Points on a hilly landscape, in no order, each with its height.
A ball rolls from a point to the lowest of its 2 nearest points, and stops where none of them is lower. Distance is the straight distance between rows; heights are no part of it.
gop: 1	-6	9	2	-13	-17	31	-26	1	38	20	12	8	32	53	50	-5	-28	-42	9	35	62  h=350
fefef: -31	23	-31	32	-12	-26	22	1	-25	35	8	-8	-30	1	-11	23	58	18	15	-12	16	-1  h=507
sen: -32	29	-16	27	-10	-63	-18	7	-60	-22	-7	5	-40	-43	-13	-4	29	23	53	-11	11	-37  h=258
Senes: -40	-16	18	51	33	102	16	9	37	68	-1	2	1	61	-21	6	16	-27	-5	43	6	-21  h=520
nosa: -2	12	-3	58	-6	-20	-19	9	12	27	-70	25	10	1	7	6	-31	-13	18	-12	23	-8  h=444
nogi: -29	-11	-15	29	24	82	19	29	37	58	-16	10	-6	30	-10	-3	29	-7	3	0	9	-46  h=470
diba: -28	-22	37	59	-18	-32	-61	-16	-49	-46	-4	8	-35	-27	23	-16	-86	27	-43	-6	38	-34  h=563
bama: -57	-19	11	22	22	74	-1	-4	-8	43	59	9	11	38	44	47	-13	-17	-64	-3	8	17  h=412
zod: 4	37	-19	-6	32	24	15	-18	-45	11	7	-27	26	-42	-41	-21	57	40	51	7	-41	-32  h=421
Solas: -23	-1	26	-2	1	36	-47	15	-41	-16	26	-3	-11	-8	-41	-39	-2	49	14	15	-36	-65  h=293
zerov: 47	11	-11	-34	25	-46	17	-28	24	-12	-4	13	37	-66	17	19	-16	-37	19	14	-9	53  h=334
dolun: 23	17	-4	-5	-8	16	1	-4	43	8	10	-29	-24	-20	-36	-15	5	62	14	0	-11	-58  h=115
kof: -52	-33	31	3	-54	5	-38	-4	-27	-32	35	30	-46	35	29	8	-36	2	-53	-15	34	-3  h=469
Mobug: 11	7	15	-31	-9	-33	-9	-16	-3	-20	28	23	13	-3	46	26	-35	-9	-32	3	14	44  h=650
loz: 22	6	-36	-9	-4	43	50	20	40	5	-68	-2	30	0	-12	3	25	-9	32	-46	-5	-18  h=374
kifip: -13	-16	29	73	15	-43	-42	-27	-78	-33	-22	-13	-24	-29	4	-30	-69	33	-30	36	6	-31  h=576
lodu: 24	-2	16	-22	-12	4	15	-22	23	26	22	-24	15	10	11	13	-4	28	-31	6	-4	18  h=255
tatug: 14	45	-45	0	55	-10	5	-33	2	-2	-30	10	56	-89	-1	0	-10	-48	38	-7	-29	12  h=216
Movut: -13	24	0	23	-12	-15	-39	19	-61	-21	-30	4	-15	-9	-28	-33	21	37	37	-2	-8	-54  h=158
telo: 1	-1	-7	-25	27	64	13	0	3	22	-4	-19	42	21	-36	-12	34	0	17	-10	-39	-13  h=621
vitif: 10	-7	1	6	7	-47	-1	-15	-34	-11	-26	-19	31	11	-19	-16	22	-35	18	7	3	65  h=78
rul: 17	-25	5	-28	-6	36	48	12	29	13	6	-46	7	33	-55	-5	74	14	26	8	-18	12  h=597
Boro: -56	-30	29	15	-14	67	-40	25	-26	10	18	30	2	58	13	-3	-20	-3	-33	-17	1	-17  h=492
Num: 31	-30	-4	3	-16	-86	-35	35	41	-39	-50	26	-32	-25	-16	-11	-45	-23	31	18	7	8  h=429
sufim: 22	-15	15	11	13	-94	-16	-34	-25	-36	37	-26	-25	-32	15	2	-36	6	-30	37	1	57  h=613
vavub: 56	-50	10	-32	-31	-85	-2	36	46	-45	-40	9	-27	16	0	-7	-34	-33	21	9	13	29  h=473
dabu: 14	-14	16	-16	-5	-28	19	-18	-19	14	7	-25	33	34	1	12	37	-21	-15	-4	2	68  h=222
lapun: -62	-30	28	7	11	66	-29	-1	-49	4	60	1	11	58	15	22	-9	-12	-55	-3	-11	20  h=446
Lep: 76	6	-8	-69	2	24	50	-3	45	-38	-25	-11	51	-36	7	-11	4	10	19	-21	-17	-11  h=246
gepuz: -4	13	-27	26	1	-62	12	-28	29	38	-17	22	-1	-52	34	54	-20	-41	12	6	24	41  h=418
zodu: -29	13	-40	25	-5	-33	54	3	3	51	-17	10	-10	2	15	31	47	-27	-1	-17	39	27  h=476
rafeg: 51	22	-8	-24	15	-48	-1	-11	18	-41	15	20	13	-61	18	-13	-35	10	-3	17	-7	24  h=285
kude: 22	25	-37	-32	21	26	43	-1	18	-17	-47	-4	57	-21	-10	-5	21	-30	39	-47	-19	5  h=348
saz: 11	-1	16	11	8	32	-33	-12	12	-3	14	5	40	13	22	-9	-48	17	-41	-14	-6	2  h=658
bizu: -26	40	-22	14	-6	-22	17	-22	-28	14	44	-19	-26	-41	6	34	36	38	0	-13	10	-11  h=526
nefem: 40	29	-11	-1	-3	-40	-14	-8	9	-19	-15	1	6	-43	-5	-27	-20	24	16	6	-1	-8  h=241
doga: 45	34	-26	-41	19	38	19	-18	25	-7	10	-6	50	-50	-3	-10	10	20	17	-18	-30	-19  h=210
Puti: 8	34	-14	-14	24	5	-12	-7	-29	-10	40	-27	-12	-50	-34	-29	34	67	33	13	-37	-58  h=402
gide: 17	-17	40	-22	0	22	2	-21	12	26	62	-53	-7	35	-28	0	17	24	-30	27	-22	22  h=248
Lazu: -26	-30	28	18	20	88	16	8	51	39	-6	-19	1	80	-45	-7	24	-18	0	30	-10	6  h=556
Tor: -18	18	-40	40	-12	-57	38	1	38	47	-37	25	-26	-23	21	40	11	-38	3	-1	57	26  h=447
vukim: 13	-5	22	-14	18	92	-36	-7	19	1	16	0	68	20	3	-28	-35	3	-20	-5	-29	-12  h=647
kem: 21	-12	-2	9	-40	-44	13	15	46	6	-48	10	-28	31	4	5	-10	-3	-1	-8	29	9  h=364
feso: 3	-46	29	-5	8	60	24	6	43	15	2	-48	-1	66	-53	-23	38	2	21	16	-17	5  h=580
Segel: 25	-7	23	-29	-15	-73	1	-29	-22	-22	43	-10	-23	-3	35	26	-13	13	-39	26	9	43  h=634
div: -20	-16	28	34	-43	-51	-58	-10	-25	-37	3	8	-60	13	11	-15	-51	15	-32	-3	25	-28  h=545
vab: 1	18	-25	-9	10	-34	8	-14	-29	-2	-18	-23	22	-11	-28	-10	46	-12	39	-10	-12	30  h=208
napig: 1	-2	-3	55	16	-30	-57	12	6	9	-62	44	26	-37	2	3	-53	-39	29	11	9	1  h=468
Masi: -11	40	-20	5	15	-34	-1	-37	-32	-17	57	-10	0	-61	31	29	-1	34	-1	-3	8	9  h=540
gule: -14	-15	20	-6	-43	-16	-37	14	-22	-32	5	-2	-28	46	6	-20	-21	8	-33	-17	9	0  h=509
zili: -55	0	-12	-14	-10	10	6	31	-31	-3	48	25	-17	32	50	27	16	-27	-39	-21	20	23  h=366
Dud: 8	-3	21	-36	23	77	-15	-1	12	-7	24	-19	39	7	-22	-33	5	21	1	6	-40	-14  h=635
gupu: 43	6	-9	-61	-16	2	28	13	34	-23	-3	15	32	-6	27	5	-2	5	7	-18	4	5  h=187
vafoz: 26	12	3	8	0	-24	-32	15	-53	-38	-35	-18	-33	-1	-38	-79	-2	41	18	25	-27	-64  h=244
mife: -27	-26	11	-42	-11	25	13	17	-25	3	54	6	7	60	12	17	32	-13	-32	-10	0	49  h=276
rim: 8	1	24	-8	2	49	-34	4	21	-8	17	-33	-41	2	-50	-38	-7	51	29	23	-31	-75  h=202
sez: 16	66	-46	-12	34	21	9	-21	7	3	-6	4	43	-75	26	3	-4	-7	26	-27	-11	-27  h=167
Mafip: -9	5	-16	25	-21	9	1	29	24	34	-60	21	-5	35	5	-4	7	-1	-5	-21	24	-13  h=413
velub: 33	-1	9	-72	-28	-41	19	19	16	-54	-1	27	-23	2	25	3	-4	-2	10	-7	6	15  h=294
timad: 20	-31	1	-51	-45	-64	9	45	34	-35	-28	34	-23	10	28	24	-9	-38	13	-4	23	32  h=401
zilen: 36	-7	-7	-30	3	-60	42	-13	44	14	-16	30	7	-44	34	57	-16	-48	28	17	16	50  h=378
mir: 23	16	-15	-15	-10	-12	10	1	9	-1	-7	-24	-5	-3	-24	-14	31	33	15	-12	-7	-9  h=184
vul: -60	-32	8	1	-48	18	-5	34	-8	0	41	51	-52	46	54	21	-8	-20	-63	-20	46	-3  h=428
tikig: -6	-12	-39	3	12	81	63	42	51	44	-44	1	3	19	-26	1	39	-18	14	-17	2	-24  h=417
tanul: 29	-27	13	45	1	-69	-59	29	5	-43	-47	16	-26	-7	-25	-51	-58	-12	7	26	-6	4  h=368
Fufak: 13	-5	13	62	21	-77	-43	-34	-55	-28	5	-21	-25	-26	-7	-16	-44	22	-25	40	-1	18  h=590
Tik: 25	8	-10	-28	12	35	44	-2	7	9	-24	-47	30	3	-58	-15	69	10	46	-18	-35	-4  h=609
kinol: 3	33	-69	-7	26	-1	47	5	7	1	-74	13	32	-42	-13	20	19	-68	60	-44	-15	3  h=305
rufa: 29	-8	15	-27	-46	-14	6	3	37	9	3	1	-21	37	20	12	-14	15	-35	-2	21	-1  h=309
Nes: -14	-34	41	-44	-6	53	17	-1	13	8	63	-25	4	53	-14	9	33	-4	-16	20	-22	29  h=131
Ged: -92	-33	35	54	-26	68	-21	28	-26	22	23	42	-63	29	6	5	1	-3	-11	-6	29	-86  h=582
nuv: -97	-35	28	37	-2	88	-22	25	-28	11	52	35	-43	39	16	15	-14	-15	-33	-1	19	-36  h=541
sovoz: -18	1	3	14	3	24	18	-17	8	45	48	6	1	26	61	60	-12	-8	-67	-5	35	25  h=384
pivi: -3	48	-50	24	31	-13	22	-15	11	34	-68	17	28	-70	-8	17	-5	-48	51	-14	-10	-12  h=259
sezo: 13	-25	25	2	-23	-29	26	-30	-1	32	12	-21	0	61	16	20	11	-16	-53	9	27	62  h=299
rurol: -41	40	-24	-2	33	28	7	5	-57	18	35	-21	2	-26	-10	11	57	17	45	-14	-29	-39  h=450
runud: 29	5	7	-11	-1	-2	-18	-15	29	-14	-13	19	48	2	36	10	-57	-22	-28	-4	15	36  h=662
Modep: -12	19	11	-23	39	56	-22	5	-37	-22	51	-18	-1	-25	-50	-45	26	47	29	33	-53	-47  h=361
kef: 35	-4	2	27	7	-55	-38	12	-23	-57	-41	-2	-22	-7	-21	-78	-31	12	8	27	-26	-24  h=307

For each start below, name the point where the ball stops.
Mobug => Nes
fefef => dolun
Ged => vitif
div => Nes
nuv => vitif
nosa => Nes
vukim => sez
tikig => sez
zod => dolun

Call two points neighbours if one is among the 2 nearest of the other. Go from one point of each pair to the other, from neighbour to neighbour, staying as low as possible. Name the highest point that can't be avoided.
Movut and Nes => napig
Nes and sez => vavub
gupu and sez => Lep
dolun and vitif => vab
